Each scene shows the same named points in several views. A view is turned or mirrored, and shifted as a whole, has a little noise and may leave points out.

Scene 1
View 1
(17): [ 15   3  -4  13 -18  35  -7   4 -19   5 -12  25  -8  -2 -10   4 -17 -24
  -2 -26  29]
(52): [  9   8   5   5 -11  28  10   5 -17  -4 -15   0   3   2 -15 -19  13   4
   2 -25  18]
(183): [  6 -12   0  -4  -5  41 -36   4  -6  -6  11  -6   1 -15  -2   4 -19   5
 -15  15   8]
(20): [ 20   2  11   7 -40  -2 -14  12  13 -24  -7  24 -27 -14   3  14   0 -19
  21 -39  20]
(66): [ 18   6   5   5  -6  32  -6   7 -19  -6  -8  10   0  -3  -7  -3  -1  -5
  -5 -16  16]
(215): [  4  12  18   7   5  37   0   1 -31  -6 -24   4   7   4 -12 -16  -8 -18
 -18 -29  18]
(191): [ 22  15   4   9 -13  30  14  10 -29  -3 -23  20  -3   4 -15 -13  10 -11
  -4 -33  24]
(127): [  2   0  25  -7   4  11 -15   0  10 -34   3 -21   9 -15   5 -11   3  14
   2 -11 -13]
(155): [ 23 -11 -16   7 -18  24 -26   2   9  -7  19  12  -6 -19  10  15 -12   2
  18  -3   5]
(205): [ 22  12  13  12 -14  19  -2   6 -18  -9 -21  31 -14  -1  -6   4 -10 -33
   0 -45  24]
(15): [ 33  10  -7  13   6  40   1   3 -36   0 -11  32   8   3  -2   1  -7 -18
  -4 -24  15]
(193): [ 18  10  10   6   7  24   4   1 -13 -17  -4   0  13  -2   1 -10   6   3
   2 -23  -1]
(14): [ 29  -5 -18  12   0  38 -13  -1 -12   1  10  16   8  -7   2   8 -14  -3
   8  -7   7]
(216): [ 11   1   4   4 -11  14  -3   3   6 -15   2  -5   3  -9  -1  -7   7  10
  15 -22   3]
(250): [ 15   8  -1   9   4  47  -6   2 -35   5 -15  19   7   1 -10  -6 -15 -16
 -20 -15  23]
(218): [ 24   3   0   4 -10  26  -9  10 -13 -13  -2  14   0  -7  -1   2  -1  -3
   4 -18  11]
(135): [ 26 -10 -27   9  10  28  -9 -10  11  -6  28  -7  20 -16  14   4  -2  25
  26   0 -14]
View 2
(183): [ 20  -6 -21 -29   6   9 -13   5   1  12 -20 -17   8   8  -4   3 -10   6
  -9   8 -18]
(15): [-15 -20   0  -3  -6 -11  14  16 -13  -4  -1   3 -11 -20   4   8  -2 -13
  35   7 -15]
(155): [ 15   9 -10 -15  -7  -2  -4  -2   1   3 -27 -17  14  -2   9 -13  -6   8
   1 -22  -3]
(218): [  1   0  -2  -6  -5  -9  14  -1  -1   6  -5  -2   0  -6   3  -6 -10  -1
  19  -1 -17]
(191): [ -7 -13  12  18  -1 -16  16   5  -2   4   9   8  -3  -7   0  -2 -18 -11
  42  19 -24]
(20): [  0  25  16   9  -9 -16  26 -11  12  10 -14   4  31 -18  15 -40 -11   8
  25 -17  -6]
(205): [-12  -2  16  13   0  -8  21  11  -4   2  -4  12  16 -33   9 -17  -7  -8
  38   7 -17]
(215): [ -1 -10   4  10  10   6   3  17 -10  15   9  16   1 -17   1   4 -15 -11
  19  29 -39]
(216): [ 14  18  -4  11  -8  -5  11  -8   0  15   2   1  -8  13   6  -7 -20   6
   6 -12 -24]
(127): [ 20  29 -10  -7  -3  12  16  -7   0  31   8   8  -3   8   3  -8 -20   9
 -21  -3 -42]
(17): [ -3 -14   7   8   4  -5   0  14  -4  -3 -14  -2  13 -20   8  -8 -10  -7
  34   5  -9]
(250): [ -7 -25   0   1   8  -2   1  21  -9   2  -4   3   6 -20  -1   5  -8 -12
  33  24 -20]
(135): [ 17   7 -28 -13 -15   6  -9  -2 -13   2 -17 -20 -30  22   8  15  -4   9
 -11 -35 -12]
(14): [  4  -8 -12 -12  -9  -3  -2   9 -10  -4 -16 -14 -12  -3   7   8  -4  -2
  15 -15  -7]
View 3
(191): [ -9 -41  -5  11  10  -8  13   5  20  30 -11  24  14 -20  12  -4  -3  -9
  -1  -5 -14]
(17): [  2 -17  -2  13   4   5   2  -4   9  17 -16  16  23  -8  25  -5  -7  -7
   5  -8   8]
(218): [  3 -25   2  -4  -2  -2   6   4  13  21   1   6  12  -2  17  -7 -10  12
  -7  14  -6]
(14): [ 12  -8   3  -9  -1  12   3 -15  18  24  -8  -7  22   6  10 -10 -17  16
   4  13  -1]
(66): [ -2 -23  -2   7  -1  -5   6   6  13  23   1  13  14  -8   6  -1 -14   4
  -3   6  -7]
(20): [  6 -42  10  -6  -2 -19  10  15   4   1   2   6   1   4  68 -11   8   5
  -8  10   5]
(183): [  7   6   6   5 -19   3 -11  12   9   6  18  -3  30  14  -6   3 -28  17
  -7  18   4]
(215): [ -4 -29 -13  28   0   0   7  13   0  27  -9  26   9 -19  -8  12 -14   0
   3   1  -7]
(216): [ 11 -39   3  -2  -3 -19  18   7  14  11  11  -8  12   9   9   4 -10  20
  -4  16 -15]
(250): [ -7 -14  -8  20   3   8  -3   3  11  30 -15  27  20 -19   5  -1 -13  -9
   1  -4   1]
(15): [ -2 -19  -6   4   9  15   4 -11  17  41 -20  20   9 -19   7 -12  -8   2
   3   4  -4]
(127): [ 10 -36  -2   5 -18 -21  10  24  -3   9  27  -8  -3  14  -5  15 -22  34
  -7  32 -16]
(135): [ 25 -19   5 -23  -5   2  16 -17  22  18   6 -37  18  24 -10  -4 -24  39
   4  31 -12]
(193): [  5 -37  -6   3   1  -8  14   5   9  28   2   2   0  -5  -7   5 -12  17
  -1  18 -17]
(52): [ -1 -44  -5  12   5 -20  15   9  19  20   0   9  20  -8  -3   7 -12   0
  -2  -1 -19]
(155): [ 16  -9  13 -16  -9   1   1  -5  16   5   6 -14  25  22  28 -13 -13  21
  -3  19   5]
(205): [ -3 -37  -6  13   7   2   7   4   0  24 -17  26  -2 -17  40  -7   5  -4
   3  -1   5]
View 4
(20): [  4   2   3 -16   5 -18   6 -12  -7  -5   2  12   5  -1  25 -31   9 -62
 -19 -36   4]
(250): [ 14   4 -31 -38  22 -15 -15  -9 -16  38   0   9   4  11   2  11  24  -7
 -32  -4   5]
(205): [  5  -2 -20 -30  26 -30  -9 -16 -21  23   0  11  12   4   5  -8  13 -43
 -35 -20   7]
(218): [ 10   8 -21 -29  11 -18  -2  -9  -1  11  -4  17   4  -6  18  -5  29 -18
 -22 -11  -6]
(14): [ 16   4  -8 -29  16 -23  -7   1   3  13 -16   7  -8 -14  12  -1  28   6
  -2  -5   3]
(17): [ 16   2 -17 -32  21 -20 -13  -4 -19  28  -2   2  -1   8  11   2  17 -18
 -23 -17  11]
(127): [ -7  16   6 -15  -7  14   9 -32  22   8  -5  38   4 -26 -17  -6  16 -19
   4  -4  -9]
(135): [  8   4  13 -19   9 -18  -2  -3  23  -1 -20  15 -20 -39  -1 -13  33  18
  30   4  -3]
(191): [  0   5 -26 -32  22 -23 -16 -17 -21  30  15  12   0  11  -8 -12  31 -29
 -22   2  -2]
(52): [ -2  10 -13 -26  11  -7 -15 -17 -15  26  15  17  -8   6 -17 -11  25 -23
  -6   7  -3]
(216): [ -2   9   5 -17   5  -4  -3 -16   5   7   2  22  -8 -11  -8 -19  23 -22
   7  -4  -4]
(66): [  6  11 -19 -33   9  -9  -4 -14   2  22  -6  21   4  -8   1   3  27  -9
 -19  -2  -5]
(183): [ 17  20  -7 -26  -8  21   2  -5  16  15 -12  16  -6  -8  15  15  22  14
  -5  -9   2]
(193): [ -4   8 -10 -27  17 -13  -3 -24   4  18  -3  26   1 -17 -19  -8  27 -13
  -5   8  -6]
(15): [ 10   1 -30 -38  30 -38 -11  -9 -12  28  -7  10   4  -5   1   2  34  -6
 -27  -2   1]
View 5
(191): [-20  10  -8 -25   6  15  -5   1  20   8  12 -14  12 -26 -13  -9 -12  -1
  13   0  -6]
(218): [-12  -3 -10  -9  -1   8  -6   4   2   3  13   2   2  -3   9   2  -7  -4
  12  -8   4]
(193): [ -5  -8 -17 -20  12  14  20   8   6   9  10   7   1   0   0 -13   6  -4
  13 -10   0]
(135): [ 15 -27 -28   0  -2  14  26   9 -26  -5   2  22  -2  11  19  23   2 -14
   3 -47  -3]
(66): [-10   2 -12 -15   6  15  -3   5   2   5  13   0  -2   0   2  -6 -14   1
  14  -5  -4]
(215): [-15  14 -12 -29  17  27   2   3  13  19  16 -11  -3   5 -11 -25 -10   7
  20   8  -9]
(205): [-34   6  -5 -17   3   6 -11  -7  11  24  12 -12   3 -18  -8   0  11  -2
  22   3   5]
(15): [-21  16 -14 -20  -1  26   6  -6  -4   7  12 -29  -3 -10  -5   3 -13  -3
  18  -8  10]
(155): [ -6 -18 -17   8 -13   2 -17   4 -20   0  10  16  -9   9  20  25  -8  -8
   8 -29  -3]
(127): [  3 -24 -14  -8  12   0  11  19   5   8  17  42  -6  22  20 -21  13  -2
  12  -6  -3]
(20): [-36 -13   2   2  -8 -20 -42  -1   8  18  11  18   4 -18  11  14  13  -6
  16  -2  -2]
(250): [-19  20 -17 -22   4  29 -11  -3   3  12  17 -25  -4   1 -10  -9 -26   5
  20   1  -2]
(52): [ -9  -4 -15 -22  12  13  -4   4  12  12   6   7   9 -11  -9  -4  -6  -1
   9 -11 -22]
(17): [-25  10 -13 -13  -1  18 -26  -5  -1  16  13 -18  -2  -5  -7   9 -17   3
  19  -7  -9]
(216): [ -3 -19 -14 -10   6   1   2   8   5   8   9  25   5  -3   6  -2   3  -6
   6 -15 -13]

In a view up to two points have been moved. Name them for each view, in the order of its rows, or write none.
view 1 | (250)
view 2 | (155), (135)
view 3 | none
view 4 | (218), (66)
view 5 | (205), (52)
